Points, in no order, along strands that fork, close into loops and pass close to each other.
(in the rows, 128 means zero)
Points whose rows are less than 147 apart are linked; no others are. Some points are linked to none.
Z_502: [128  99 149 140  87 149 150  53 133 149 123 117 100 149 150 116 172  91
 136 172 133 163 113 134  89  80 181 116 111 135 157 167 113  86 125 131
 155 159]
Z_307: [117 172  99 136 199 166 146 128 112 126 139 130  94  64 153 102  44 149
 141 125 193 136 158 102  99 118 122 166  72 115 163 112  32 106  74 145
 120 150]
Z_438: [ 72 138 142  84 125 107 152 192  57  82 113 131 139 101 102 130  70  73
 142  96 139 164 183 124 124  58 155 194 106 101 107  93 111 106 127 157
 131  97]
Z_544: [173 100 141 190 122 108 138 114 135 114 145 125 106 144 147 121 165 133
 122 118 113 117  91 168 136 137 146  98 123 161 132 134 179 154 137 127
 155 131]
Z_620: [130 111 155 155 156 120 166  91 155 129  96 151  61 133 156 101 149 102
 147 150 157 177 105 123  87 105 141 151 105 139 141 125  90 112 104 175
 129 164]
Z_832: [157 179 131 118 111  98 111 129 118 121 140 135 137 140  97 167 155 166
 109 129  91 133  81 167 158 172 175 107 123 140  98 139 190 141 126 120
 129 114]
Z_801: [161 104 142 182  99 111 181 156 123 123 158 118 173  99 113  96 138 139
 113 123 119 119 141 105 115 160 119 133 134 115 100 150 143 126 161  76
 157 123]
Z_62: [ 89 148 155 128  91 106  74 114 144  99 110 153 155 174 150 164 136 112
 153  87 109  91 136 128 133 103 153  85 141 139 131 136 178 161 111 114
  96  85]
Z_792: [ 89 158 124 111  94  76 100 129 128 105 101 174 125 149 116 182 144 102
 131 155 115 116 120  73 109  68 183 103 168 163 100 169 130 119 106 135
 101  94]
Z_897: [175  71 152 168 156 108 169  90 133 136 174  97  93  97 151 100 185 182
 142 167 146 161 120 168 111 139 157 127 132 123 145 143 130 120 165 166
 147 184]
Z_719: [167 112 161 165  85 125 120 101  99 121  76 175  92 136 123 138 178 106
 145 148 161 121 131 129  73 119 196  80 124 161 131 188 110 121 109  81
 144 133]
Z_336: [102  93 132 170 126 156 145 185 107 110 134 104 162 134 144 102 137 143
 154  68 119  87 154 124 145 124  45 169 124  85 139 113 123 129 133  93
 151 143]
Z_920: [105 157 103 146 190 160 140 137 127 125 145 157  99  83 130 126  61 113
 138 108 154 140 144 112 119 123 106 151  73 141 139  91  85 134  71 158
 107 119]
Z_125: [140 160 111 171 123  73 107 159 154  99  90 157 127 173 124 139 128 104
 101 113 103  90  77 110 139 100 107  88 151 184  97 112 170 150 109  99
 134  99]
Z_553: [151 107 184 130 107 144 123 119 123 128  98 124 107 127 145  92 166 120
 143 164 163 167 128 156  92 149  97 156 121 146 144 136  88 112 183 129
 136 156]
Z_757: [166 116 105 171 188  98 161 166 113  90 108 124 100  87 111  95 142  92
 129 133 164 167 143 113 132  75 102 132 113 173 126  68 120 102 135 181
 156 139]
Z_306: [100 183 113 102 173 113 139 149  63 127  90 133  77  84  73 146  92  76
 138 144 156 189 134  91  97  81 157 175 105 143 113  98  88  96  81 174
 107 112]
Z_385: [ 94 152 136 124 151 107 154 124 108 130  56 154  61 122 126 125 131  58
 141 149 161 187 117 117  94  73 154 171 122 150 136 119  63  83  81 160
 119 152]
Z_870: [163  68 111 133 145 178  82 101 116 151 153  59 116 144 157  96 153 122
 130 117 102 142 117 216 140 164  68 173 144 160 144 133 136 148 207 136
 116 152]
Z_758: [159  92 122 149  99 106 145 153 115 131 133  99 111 110 111  87 176 117
  93 144 101 141 104 138  85 137 132 160 118 122 127 192 102 121 196 105
 136 156]
Z_604: [139  94 124 130 149 171 136  92 126 161 177 113 103 130 144 153 141 161
 118 135 110 119 103 187 161 157 160 111 117 107 164 123 154 182 110 168
 165 165]
Z_729: [103 108 129 158 112 182 101 146 126 139 143 102 164 165 147 126 125 123
 147  88  90  88 153 146 151 126  69 134 139  93 171 113 150 156 130  83
 127 124]
Z_194: [158 141 128 149 122 101 145 158 102 113  72 163 123  90 113 145 145 103
 151 139 166 132 194  90 116  67 190  77 151 109 190 144 111 125  75 117
 127 135]
Z_342: [ 82 154 112  76 130 132 128  95 187 164 144 139 118 154 121 155  78 122
 111 138 100 150 109  79 125 154 127 155 155 100  92 165 130 169 104 113
  79  92]
Z_797: [147 113 114 100 172 136 141  89 161 125 131 159  95 170 143 157 132 113
 111  94 111 131  76 144 171 113 146  84 103 124 147 104 175 176  82 186
 174 124]
Z_95: [179 126 194 123 107 157 137 113 113 126  65 137 136 128 120  99 152 114
 168 167 191 146 178 128 102 149 111 137 142 143 130 136 106 117 168  93
 154 128]
Z_823: [132 100 146 134 111  95 144 140 119  93 144 165 140 150 110 133 170  98
 100 108  98 140  65 135 126  87 191 110 103 133 118 135 149 113 126 150
 172 134]
Z_890: [187  80 133 171 110  75  98 136 115  95  88  80  73 160 158 101 216 112
 135 124 126 137 114 204 112 100 141  95 139 150 154 154 133 118 192 172
 119 173]
Z_67: [213 115 119 154 191  89 163 163 125 100 113 109 116  83 126  77 176 137
 129 159 173 145 157 107 131 109  99 108 140 157 129 116 120 109 173 163
 141 163]
Z_948: [136 170  73 111 152 153 155  94 173 172 165  89  90 121 135 122 105 140
 116 178  94 176  82 150 159 151 132 132 136  94 136 174 107 160 110 136
 106 160]
Z_644: [155  54 129 118 165 154  89 134 123 156 144  57 105 161 146  94 159 160
 105 100  94 118  88 193 144 136  85 166 132 113 166 113 104 162 200 162
 117 182]
Z_736: [118 157 116  89 188 170 153 136  87 123  99 125  77  73 151  83  91 143
 132 144 185 145 130 115  88 102 134 187  77 113 163 131  15  87  99 143
 145 177]
Z_911: [159 141 128 180 138 110 119 136 112 142 128 119 173  83  91 147 121 181
 139 113 159  74 160 115 142 209 131  82 148 145 174  98 129 125  98  74
 123 120]
Z_348: [103 142 132 127  99 137 142 109 168 155 157 134 149 130 126 137  76 154
 118 112 122 126 121 113 120 204 117 159 133  89 109 153 121 161 102  70
  91 101]
Z_29: [147 104 129 108 135 109 133 114 164 132  92 116  93 209 139 108 128  77
  89 102  71 132  49 132 154  91 116 101 150 136 134 143 162 188 152 149
 157 118]
Z_74: [155 106 110 145 190 142 117 163 125 115 139  89 126 123 152  95 154 157
 136 139 156 146 155 166 171 101  88 109 123 134 141  68 117  94 168 198
 152 177]
Z_610: [101 118 146 170 139 132 140  93 174 115 111 172  99 164 158 125 119  80
 158 127 141 166 138 113 109  85 133 119 109 153 146 120 119 128  97 152
 127 132]
Z_766: [173 148 109 159  83 115 108  88 139 119 128  95 102 147 119 103 125  99
 111 154 105 140 117 198 136 154 140 112 175 197 102 162 180 132 168 108
 119 105]
Z_681: [163  47 140 140 175 120 174 128 178 146 137 112  87 147 166  83 135 124
 111  80  86 133  87 132 143 134  64 126 143 102 130 117 147 186 167 162
 159 137]
Z_934: [ 72 146 137  89 117 164 119  71 144 145 131 158 122 117 131 162 131 123
 147 165 144 159 146  76  90 111 133 119 118 129 132 129 101  74  87 133
 112 115]
Z_587: [133 130 108  80 174 189 107 167  95 129 118 123 109  95 151  99  90 146
 122 158 170 131 153 145 124 105  98 165  63 127 146 114  36  94 145 164
 144 172]
Z_839: [167 117 111 150 163 157 122 121 155 163 133  73 110 158 158 121 120 153
 138  83  91  97 100 166 185 136  52 111 166 120 149 102 182 193 129 100
 148 153]
Z_162: [174  51 128 143 163  93 126 117 149 129 155  57 119 147 154 103 193 163
 115  85 104 115  74 180 173 103 102 115 147 102 153  78 171 145 179 180
 160 183]
Z_787: [110 144 135 118  94 106 102  43 146 147 149 126 148  88 117 176 115 176
 144 115 118 108 146 118 111 199 178 100 147 138 141 146 166 134  91  96
  67 102]
Z_104: [ 73 131 158  59  98 138 103 161  86 104 126 165 171 139 111 173 145 119
 143 126 126 135 164 121 113  93 184 143 123  96 123 137 140  96 126 131
 127 110]
Z_699: [ 77 130 114 107 137 110 117 138 135 111 133 174 132 137 110 168 128  90
 116  91  77 127  95  78 119  77 151 129 109 118 132 127 146 145  81 140
 103 103]
Z_858: [115 112 141 136 103 106 142 112 149 138 156 125 178 118  84 137  86 159
 120 111 159  94 159  84 104 214 121 122 137 129 127 138  82 115 110  47
  85  87]
Z_330: [149  82 120 112 183 129 101 161 128 130 141  75 106 139 158  74 170 168
 115 112 128 140 100 155 135 124  91 166 117  95 175 137  57 133 196 178
  98 191]
Z_500: [ 72 117 118 107 114 136 151  85 130 146 117 102 139 168 137 151 171 100
 144 124 103 156  98 144 121  80 226 116 117  85 156 149 145 105 104 167
 121 155]
Z_91: [140 142 130 130 112  97  98  86 145 104  85 168  82 204 144 151 147 102
 119  99 105 107  57 141 149 124 165  60 125 159 112 177 169 182  96 130
 118 111]
Z_427: [120 118 163 160  80 129 137  55 172 131 120 148 104 155 172 128 144  93
 164 141 145 145 138 118  98  84 174  83 125 145 136 153 138 121  99 121
 124 117]
Z_809: [133  59 135  95 137 126 146 112 179 152 105  75 105 199 167  97 120  88
 109  83  83 146  95 157 148 117  89 119 161 113 157 139 155 185 179 155
 155 129]
Z_286: [ 98 141 105 116 106  93 154 129 109 137  81 118 111 148 126 149 182  85
 139 172 130 142 112 136 116  51 225  96 149 105 158 162 114  69 101 158
 124 163]
Z_621: [121 181 153  43 126  88 156 126 101 126  58 147 111 102 101 155 140 109
 151 173 168 146 142  76  98  96 191 142 158 132 100 140 125  79  96 150
 117 123]
Z_289: [ 31 117 130  71 101 127 120  99 129 135 143 133 154 156 136 167 139 106
 141 132  98 145 133 103 106  65 195 137 144  85 132 154 143 107 113 145
  96 133]
Z_918: [116 114 127  84 103 139 113 141 112 144 190 132 171 110 118 159 104 175
  89  82  64  88  84 144 155 145 105 138 101  90 100  93 197 134 127  93
 160 106]
Z_683: [100 131 121 154 174 149 137  83 161 124 155 177 106  95 134 146  69 114
 143 117 148 136 147  86 106 147 120 110  83 152 123  68 123 130  63 149
  93  97]
Z_69: [167  97 112 171 103 110 143 119 168 141 130  81 110 152 141  90 123 100
  98 115  66 120  80 161 133 155  64 127 171 145  93 160 148 176 166  75
 122 130]
Z_642: [125 116 119 132 155 179 135  82 174 147 183 162 129  96 153 151  83 134
 121 143 140 138 131 117 136 161 102  96 100 136 108  93 133 127  89 156
 130 108]
Z_90: [145  92 164 157 122 157 113 146  98 104 154 179 161 122 114 157 168 129
 135  98 129 114 149 118 126 114 131 111 100 136 152 114 142 128 113 100
 176 120]
Z_856: [164  96 120 172 100 157 108 116 102 128 121  78 136 119 126  85 158  98
 137 151 133 140 162 161 115 138  77 156 172 168 133 162 132 117 203  83
 134 126]
Z_395: [148  88 133 165 146 120 169 151 170 133 131 120 117 150 149  84 125 121
 102  77  79 120  74 122 139 142  41 157 132 122  98 116 136 170 142 103
 144 130]
Z_256: [159 144 101 155 114 119 142 127 173 127 166 105 140 120 130  99 136 111
  99 182 123 159 120 122 145 103 116 103 146 161 111 125 137 118 153 147
 151 121]
Z_226: [152 104 160 143 100 113 183 174 103 111 116 129 165 106 104  84 150  98
 128 135 148 137 168 101 108 117 122 153 129 103 116 150 122 115 169 108
 166 131]
Z_690: [ 79 109 118  71 139 146 102  91 179 146 153 173 146  99 128 170  56 156
 119  84  92  98 149  71 121 172  84 118 101  99 107  99 145 168  82 132
  79  79]
Z_956: [ 81 111 145 114 114 136 113 110 119 108 120 189 130 124 113 159 124  81
 143 150 142 153 164  64  85  78 120 148 121 135 135 135  96 105  98 110
 121  97]
Z_2: [131 141 114 151 144 143 164 135 136 125 160  80 154  83 165  62 109 184
 134 138 178 131 166 119 126 144 101 171 121  92 131 156  74 128 158  99
 136 150]
Z_976: [215  82 144 115 180 136 138 126  95 145 136  85 139  64 137  67 178 171
 159 166 177 142 146 143 118 145  72 146 139 138 109 145  91 113 226 142
 143 157]
Z_780: [179 113 123 177 135  97 106 118 133 114 112  96  91 183 149 117 188 124
 123 133 115 129  95 181 151 110 133 101 134 147 163 133 155 158 154 158
 134 171]
Z_399: [128 115 104 141 148 147 128 173 144 135 151  82 127 129 154  73 137 154
 122 119 133 133 136 130 139 120  83 185 114  88 158 154  71 143 179 139
 122 166]
Z_901: [152 177 109 179 118  93 111  92 144 113 124 127 122 135 133 163 134 144
 150 150 121 108 152 135 142 150 172  58 147 124 178 143 170 144  75 129
  99 125]
Z_866: [ 88 119 112  39 137 153  61  69 178 155 126 150 125 126 139 189  96 153
 119  92  79 102 131  90 132 147  95  81 136 112 127 121 176 187  89 139
  92  86]
Z_390: [155 124 140 182  93 124 114  61 125 109 114 165  81 158 154 142 172 110
 156 123 147 116 114 138 116 108 203  61 108 146 149 174 139 129  79 128
 129 137]
Z_472: [123 102 130 200  90 152 109 123 119 114 118 111 163 166 127 121 133 110
 153 105 104  87 156 135 128 147  77 119 169 148 138 141 140 146 145  44
 124 110]
Z_171: [125 152 150 109  39 104 139 109  91 143  67 113  96 133 100  97 133  88
 123 191 125 132 136 154  62 125 182 149 178 153 103 191 114 106 173  79
 119 116]
Z_102: [106 159 131 128 123  87 107 165 120 101  68 173 101 168 116 156 151  76
 128 149 129 144  95 115 128  69 156 131 154 172 109 130 111 122 115 153
 114 115]
Z_230: [123 159 152 110 116 116 124 143 125 126 150 173 143 134 133 153 126 163
 113  95  93 107  82 143 142 173 141 120 109 125  95 103 184 139 110 124
 142 100]
Z_174: [112 193  98 145 124 112 114 137 162 140 139 107 145 131 136 133 108 149
 135 151 133 129 151 116 150 151 131 101 153 107 149 126 141 138 103 132
  91 126]
Z_382: [ 63 119 116 100 131 123 149 168 113  97 151 113 146 137 110 115  66  72
 103 107 107 158 141 121 137  59 141 191 102  89 102  74 117 100 140 179
 122 106]
Z_546: [ 83  98 112  71 110 154  83 117 138 120 146 114 169 181  99 155 130 111
  92 125  98 134 101 142 163  62 175 110 129 118 114  78 151 113 151 185
 134 114]
Z_253: [186  93 131 151 216 132 172 147 102 118 142 125 117  56 147  72 155 181
 155 154 189 133 153 112 131 134  89 134 117 128 117 116  89 114 172 146
 151 171]
Z_404: [122 125 128  93 175 182 139 123 162 170 143 142 111 144 173 154  59 146
 131  97 107  96 136 154 168 166  78  83 112 114 135  78 169 179  88 166
 145 115]
Z_804: [144 162 112 173 116  80 140 170 149 117 115 142 146 121  98 136 116 118
 105 136 121 101 118  78 139 119 113  96 166 157 109 113 146 117 117  90
 128  98]
Z_442: [148 102 109 123 172 185 124 125 123 168 203  98 120  95 169 117 104 200
 116 160 126 127 119 200 169 161 121 129 107 110 127 110 116 156 141 177
 156 184]
Z_478: [146 155 112 167  92  92 114 121 143 128 116 118 148 129  97 129 101 125
 112 170 147 108 151  89 113 148 134  74 183 180 108 137 130 134 125  60
  99  92]
Z_583: [120 143 121 111  70 159  86 136  90 132 172 114 201 112 105 157 121 155
 129 101  91  72 143 130 151 147  91 120 135 123 118 100 198 107 139  83
 154  87]
Z_421: [173 120 117 150 145 112 144  71 168 124 146 158  96 172 144 143 136 127
 110 109  96 112  62 129 146 128 148  76 121 139 133 147 182 183  93 142
 146 112]
Z_632: [167 105  98 142 170 142 124 128 134 160 174  55 124 134 147 112 142 183
 112 109  88 108  83 194 200 118  71 122 140 101 149  84 168 156 161 137
 168 183]
Z_463: [110  91 155 116 118 142 133 130 144 120 119 154 120 184 146 123 142 103
 126  92 103 149 100 159 134 150 109 164 102 111 122 132 132 159 160 138
 142 126]
Z_860: [107 195  78  85 119 129 118 189 123 137 141 108 152 113  92 121  95 136
  74 164 139 148 118 106 152 129 107 202 132 107  87 154  60 124 155 128
 133 110]
Z_878: [141 134  97 123 140 179 120 132 135 166 165  93 124 127 158 106  84 189
 125  99 126 102 117 187 160 208  87 174 115  99 128 158  96 191 143  92
 118 138]
Z_596: [173 153 122 191 150 100 138 141 108 121 134 130 105 124 117 147 149 187
 126 130 125 110  92 161 145 209 151 118 136 117 156 146 142 158  93 106
 128 157]
Z_919: [ 85 154 137 128  62 102 139 110 115 141 115 129 122 148 115 126 122 112
 131 159 106 131 124 119  73 137 181 146 158 124  99 199 124 128 124  66
  93 111]
Z_718: [143 118 101 135 171 140 127 124 130 130 134  85 116 128 134 102 169 132
 120 177 137 171 114 147 156  94 145 122 113 116 173 114  87 102 153 191
 139 200]
Z_999: [139 119 161 174 138 122 169 141 141 126 127 123 141 106 140 116 106 179
 160 107 200 116 196 102 107 166 140 118 137 103 176 121  87 125  99  77
 112 146]
Z_178: [ 82 131 123 104 159 123 123 103 143 143 164 188 116  83 111 163  53 146
 124  79 124 100 139  74 102 182 120 135  68 120 120  99 117 147  52 151
  85  96]
Z_402: [ 75 153 114  96 114 113 124 165 125 118 132 150 149 142 104 128  86 101
 115 148 129 141 138  81 134 122  91 194 139 117  81 124  96 114 147 131
 121  73]
Z_532: [106 153 146 138 118  71 105 106 172 110 125 152 167 134 140 164 104 147
 139  78 109  73 116  93 153 147 129  68 148 136 120  93 185 143  84 110
  91  85]
Z_447: [ 72 161 110  86 150 121 125 153 135 118 162 130 151 105 131 153  70 116
 126 102 111 119 173 110 140  92 133 122 108 120  96  56 180  92 104 197
 110  93]
Z_122: [ 99  87 135 129 116 121 151 166  98 113 113 154 115 132 104 114 145  73
 110 125 122 169 124  95  95  80 139 191  97 101 142 151  58 110 133 135
 144 140]
Z_424: [129 178 121 143  76  98  80  98 132 111  87 111 101 189 137 124 135  96
 126 134 112 109 113 176 150 130 165 103 166 187  89 161 195 144 155 120
 100  93]
Z_281: [169 136 128 142 164 137 159 177 117 128 111 136 130  83  98  93 138 132
 127 150 172 142 160  75 109 108 119 157 120 115 147 150  75 127 138 105
 148 149]
Z_376: [139 118 140 111 130 124 166 147 109 127  91 128 110  91 114  90 134 102
 119 164 161 153 137  78  86  86 135 194 118 101 154 179  48  96 139 115
 148 163]
Z_701: [ 87 105 175  75  81 155 136 105  92 127 150 165 152 129 115 148 156 134
 141 127 126 154 137 134  90 129 180 157  83  93 135 149 137  89 132 124
 154 131]
Z_896: [110 134 123 117 146 157 167 172 119 110 157 139 127 107 138  96  68 139
 104 104 144 127 132 148 127 163  90 205  55 104  91 104  78 122 138 154
 147 123]
Z_755: [ 88  87 170 147  81  96 133 120 129  79  86 192 139 162 125 138 113  70
 150 150 155 133 167  76  93  82 117 147 157 147  89 145 108 109 122  93
 115  64]
Z_915: [ 70 135 124 118 143 110 170 178 133 106 145 109 161 149 136 114  71  91
 121  67  79 114 117 134 162  77 100 163 122  98 104  65 176 119 136 162
 145 113]
Z_250: [178 108 104 164  88 116 128  99 133 135 142  77 104 136 130  97 119  99
  98 116  62 119  75 206 145 146 124 147 171 164 103 156 199 159 165  96
 122 118]
Z_869: [158 133 125 191 181 137 147 102 141 145 167  81 114 110 183  96 121 209
 166 146 167 124 147 172 151 200 115 127 152 113 148 140 115 167 127 110
 105 175]
Z_105: [110 179 139  99 123 151 105  86 106 149  77 158 105 131 130 165 164 135
 166 167 164 144 125 119  97 129 171 112 119 132 157 137 107  81  80 120
 111 151]
Z_305: [120 134  98 132 161 169 119 215  85 109 122 126 157  89 127 119  90 120
 136  95 150  96 196 117 141  95  74 139 103 118 148  80 101 107 114 129
 156 128]
Z_534: [113 160 127  79  94 120  74 141 106 116 153 127 205  73  99 177 123 177
 124 105 103  91 163 102 144 153 115  98 142 137  88  91 202 109 135 112
 125  74]
Z_19: [ 72 100 140 127  97  96 164 107 160 111 112 179 119 185 136 119  93  54
 127 147 117 145 121  94  94  93 106 162 141 126  81 165 110 139 138 127
 107  88]
Z_231: [153 144  97 148 167 169 136 156 128 136 186  97 146  88 162 113  97 181
 139 149 147 124 147 158 173 151  90 104 113 125 123  90 123 113 140 165
 153 165]
Z_355: [120  79 141 125 107 118 144 165 104 118 132 148 134 140  90 110 179  94
  78 124  87 150  77 127 107 105 158 164  97 114 135 163  94 105 155 126
 149 145]
Z_204: [126  96 105 135 128 158 154 186 102 121 161 102 160 115 136 104 117 161
 114  80 105  81 123 139 163 133  49 168 107  95 105  86 129 109 143 128
 182 152]
Z_239: [129 136  74 132 202 154 146 129 159 152 159 101  97 134 151 105 123 137
 109 161 122 165  88 135 159 118 117 137 108 104 161 136  70 133 122 180
 114 188]
Z_904: [123 173 119 108 158 147 109 101 107 154 124 175 113  96 123 187 140 168
 145 164 157 123 120 127 116 179 165  97 104 121 172 132 115 107  59 148
 116 149]
Z_687: [127 133 114 106 169 176 113 201  88 112  85 131 119 107 135 109  86 110
 144 134 186 148 203 144 139  90  80 160  85 147 137  68  66 101 134 164
 128 146]
Z_685: [165 111 165 147 130 175 133 169  90 133 119 141 156 109 129 122 147 162
 162 113 181 112 173 155 133 192  86 145 115 139 116  99 119 118 152 111
 169 134]
Z_814: [154 123 149 134 145 140 111 169  94 113 110 198 158  85  82 176 140 143
 137  94 160  98 159 104 119 142 126 103  89 140 160  87 119 124  81 106
 146 103]
Z_622: [ 78 149 126  98  72  76 120 127 115 128 136 125 138 110  92 158 106 142
 106 153 105 117 129  60  66 153 184 138 173 110  91 199 129 121 114  63
  67 100]
Z_648: [116 212 104  91 134 111 130 189 110 148 103 127 129 118  91 137 136 143
 110 173 135 145 107 113 133 144 159 171 123 116 124 166  79 115 117 129
 111 136]
Z_56: [144 118 175 106 115 156 138 149  94 111  74 180 173 130 110 134 125 108
 173 131 196 116 197 111 121 165  77 142 124 132 107 102 117 105 143  96
 147  94]
Z_245: [161 110 172 164  96  93 114 136 131 107  57 130  82 159 154  86 185  97
 157 135 160 149 133 168  92 112 129 114 134 156 133 154 108 122 177 140
 120 144]
Z_940: [158 133 142 161 111  79 114 164 136 107  99 144 125 175 136 119 157 105
  99  95  91  89  46 145 156  92  83 110 127 159  89  97 182 140 143 100
 165 138]
Z_715: [119 193 129  62 153 118 112 131 112 134  96 173 123  62  91 171 100 167
 140 142 177 119 173  90 101 165 168 114 101 116 142 106 102  88  67 144
 101 127]
Z_72: [151 156  89 158  89 119 106  86 151 140 166 104 153  99 110 140 125 120
 107 179 122 140 135 109 130 123 147  71 163 166 108 153 161 123 119  93
 121  89]
Z_580: [100 100 192 103 108 145 162  91 138 145 148 163 104 147 155 132 137 134
 141 126 126 161 119 160  99 165 161 163  90  98 120 140 129 132 126 149
 149 144]
Z_21: [148 150 124 143 157 186 112  94 125 162 172  99 116  91 161 111  82 196
 147 142 162 119 143 177 137 220 117 156 128 119 144 142  83 166 133  88
 121 157]
Z_694: [152 184 111 105  92  84 107  94  95 115 133 140 124 113  84 169 168 142
  97 159 100 137  94 132 129 141 208  92 147 162  72 177 186 112 126 118
 118 101]
Z_132: [ 82 158 109 119 102  75  98 146 135 125 131 139 152 102  87 164 107 146
 106 128 102  96 132  44 113 138 145 137 156 105 130 161 110 144  91  77
  62  89]
Z_987: [122 154 158 115  93 105  78 121 121  92  86 158 127 214 144 136 163  96
 134  98 113 111  82 170 153  93 170 101 140 155 105 157 165 152 133 136
 120 106]
Z_816: [125 112 156 112 112 111 154 128 117  87 141 171 143 129 109 131 154  84
 115 130 130 163 117 106 119  88 168 138  97 156  88 111 146  85 144 160
 169 110]
Z_831: [ 89 130 132 149 114 108 159 160 133  99 146 123 190 147 143 128 111 102
 143  64  83  91 124 124 165  68  86 104 146 121 111  81 190 108 127 115
 165 113]
Z_932: [182 122 110 180 128 148 145 136 108 140 108  64 159 108 112  71 131 156
 156 128 157 106 183 145 129 176  65 132 185 156 118 152 111 121 177  52
 125 139]
Z_576: [ 98 140 143 134 111  99 126 106 157 117 152 150 184 126 149 152 103 126
 142  38  82  61 111 109 152  96  97  79 148 123 117  82 220 136  93  98
 149  93]
Z_156: [123 196 128  82 174 134 136 167  92 119  78 151  95  84  92 134  79 116
 136 139 185 153 172 102 104 126 147 163  99 137 110  99  93  96  90 155
 111 123]
Z_691: [143 105 132 178 116 179 101  92 121 152 166 109 155 127 121 135 115 157
 137  97 119 100 136 159 139 208  76 140 146 150 133 138 141 152 137  49
 120 111]
Z_949: [121 153 105 104  77  83 126 133 101 133 114 132 124 140  94 157 166 100
 103 194 109 123  88 105 108  77 205 102 166 160  75 193 141 100 158 136
 129 113]
Z_982: [191 129 105 136 164 164 119 147 106 135 134  75 152  78 126  73 137 161
 137 163 163 134 137 137 146 176  36 156 151 146  94 145  74 131 201  93
 132 155]
Z_297: [108 117 120  80 119 160 132  98 129 163 184 117 132 149 108 163 137 139
 100 117  67 147  77 171 149 138 181 121 111  95 135 141 163 148 120 152
 142 131]
Z_113: [159  94 148 131 155 160 124 187  94 125 143 108 133 114 140 106 170 176
 129 108 127 103 124 173 153 169  55 155 107 136 112  93 116 125 183 132
 169 162]
Z_243: [100 208 122  59 123 107 141 129 101 162  74 131 105 106  94 157 132 135
 124 180 158 142 107  52 104 133 154 171 140 122  99 158  77  80  82 111
 106 129]
Z_738: [122 132 112 123 138 162 108 163 139 114 145 111 152 150 129 129 127 117
 113 136 142 144 156 148 170  74 123 100 114 149 146  64 136 104 129 180
 153 140]
Z_207: [ 93 110 121  68 111 174  73  45 162 140 157 135 136 164 143 176 114 114
 128 118  96 123 120 113 132 130 130  91 130 139 113 147 176 175 115 141
 116  85]
Z_646: [114 151 138  67 111  85 161 130  85 128  53 131 115 127 110 155 177  76
 149 180 161 151 122 103 115  50 218 104 153 125 108 149 128  65 108 159
 144 135]
Z_43: [ 63 162 123  60 118 133 107 143 139 127 154 148 142  96 148 157  59 147
 138 126 126 115 185  89 118 126 139 130 102  95 115  97 141 105 103 170
  94 101]
Z_263: [122 118 128 133 164 152 138 116 164 129 149 158 118 143 152 146  99 117
 117  98 117 118 106 142 165 125  95 100  94 148 123  58 167 149  95 175
 152 112]
Z_389: [132 179 113 158 104 138 140 139 156 155 140  64 149 114 145  91 107 157
 140 151 153 136 174 121 134 149 121 143 156  97 152 156 110 134 135  92
 107 143]
Z_337: [164 160 137 133 141  93 122 157 116 121  94 162 157 102  71 158 133 159
 127 127 168  91 147  92 129 187 149  95 123 138 149 115 121 130  88  82
 109 109]
Z_647: [118 137 117 117 134 180 107 133 158 168 137 107 138 162 156 144 107 148
 133  96  92  99 125 141 166 150  84 111 135 101 161 104 168 184 114 115
 126 115]
Z_910: [130  99 126 145 113 107 149 142 139  94 140 129 146 133 112 103 139  60
 100 147 122 156 122 106 139  75 110 139 132 166  97 101 128  91 174 164
 169 104]
Z_317: [180  50 133 159 178 108 132  88 125 137 183  80  94 125 162 104 208 179
 143 120 130 135 112 202 143 126 130 125 133 117 153 108 151 144 184 188
 144 180]
Z_27: [ 85 162 147  70 104 110 105 100 151 129 137 153 152 102 134 170  98 179
 151 122 134 122 164 106 112 178 158 112 118 119 106 109 163 116 110 135
  88 102]
Z_492: [ 93 115 140 111 115 149 113 149 133 119 122 168 153 164 125 140 110 111
 122 118 118 129 130 124 136 128  83 160 105 121 116 106 127 131 139 128
 127 106]
Z_277: [ 86  74 109  57 122 191 104 106 120 155 158 135 146 156 105 170 127 131
 103 132  96 130 107 141 127 107 178 122  89 105 133  94 118 105 115 186
 134 142]
Z_319: [176 131 155 163 149 111 175 152 126 116  87 144 137  85 131 124 127 134
 169 123 198 131 204  99 113 105 155  94 135 117 178 104 119 127  88 107
 128 153]
Z_973: [144 171 116 155  98 106 113  62 111 136 140 119 119 104 104 164 141 153
 140 144 119 117 141 158 112 182 208  93 156 136 166 162 188 121  96  94
  99 117]
Z_567: [123 155 132 122 105  49 102 132 128 124  84 140 146 102  64 163 122 149
 128 135 135  83 156  64 106 162 188  74 168 129 158 158 117 136  92  74
  60 106]
Z_761: [100 107 123 114 107 123 154 102 170 154 138 139 122 178 134 117  97  67
 100 131  75 152  98  95 116 111 108 145 147 105 111 174 132 166 138 115
 114  92]
Z_418: [ 84 141 107  84 129 152  80 152 131 108 131 144 158 142 116 161 115 101
 113 149 137 137 161 106 152  63 148 111 122 144 120  72 132  95 119 191
 129 102]
Z_152: [122 112 110 143 168 153 132 205  91 101 151 109 135 108 115 107 107 127
 105  71 109 110 121 132 153  82  65 157  84 123 124  43 127 108 125 156
 166 141]
Z_756: [124 155 144 132  83  75 120 163 125 123  37 149  87 176 134 120 157  72
 143 171 148 144 114 150 113  98 163 115 163 156 118 163 100 122 147 142
 116 133]
Z_657: [139 146 131 140 118 147 103  96 129 155 163 117 173  93  95 148 101 174
 137 125 161  94 156 128 131 236 107  96 145 153 137 118 115 128 123  57
 104  93]
Z_294: [153 143 138 129 112 146 136 124 113 147 117 136 115 120 103 118 158 143
 115 164 138 159 108 136 104 183 140 153 123 143 115 168 113 121 153  99
 137 140]
Z_747: [138 147 135 200 137 119 152 147 152 136 121  86 122 137 156  96 123 181
 165 118 169 122 167 137 117 168 135 119 148  95 170 162 105 149 126  72
  92 164]
Z_120: [152  62 133 154  88 150  85  81 130 127 120  77 108 169 146  91 160  80
 121 133 107 148 129 204 102 127 104 163 148 170 148 163 126 132 201 132
 121 130]

How many points has the smallest loop of links through each point below? Write 0 if it is on no loop.
Z_231 -> 9
Z_95 -> 17
Z_404 -> 15
Z_104 -> 14
Z_831 -> 0

A piece is two or more points that can be reached from each other along the links. Count, over all rows, the pieces, the separate loops (a circle has one, a figure eight two, a Y none), the forks (points with three links) and the tips (points with one).
pieces -> 3
loops -> 4
forks -> 17
tips -> 15
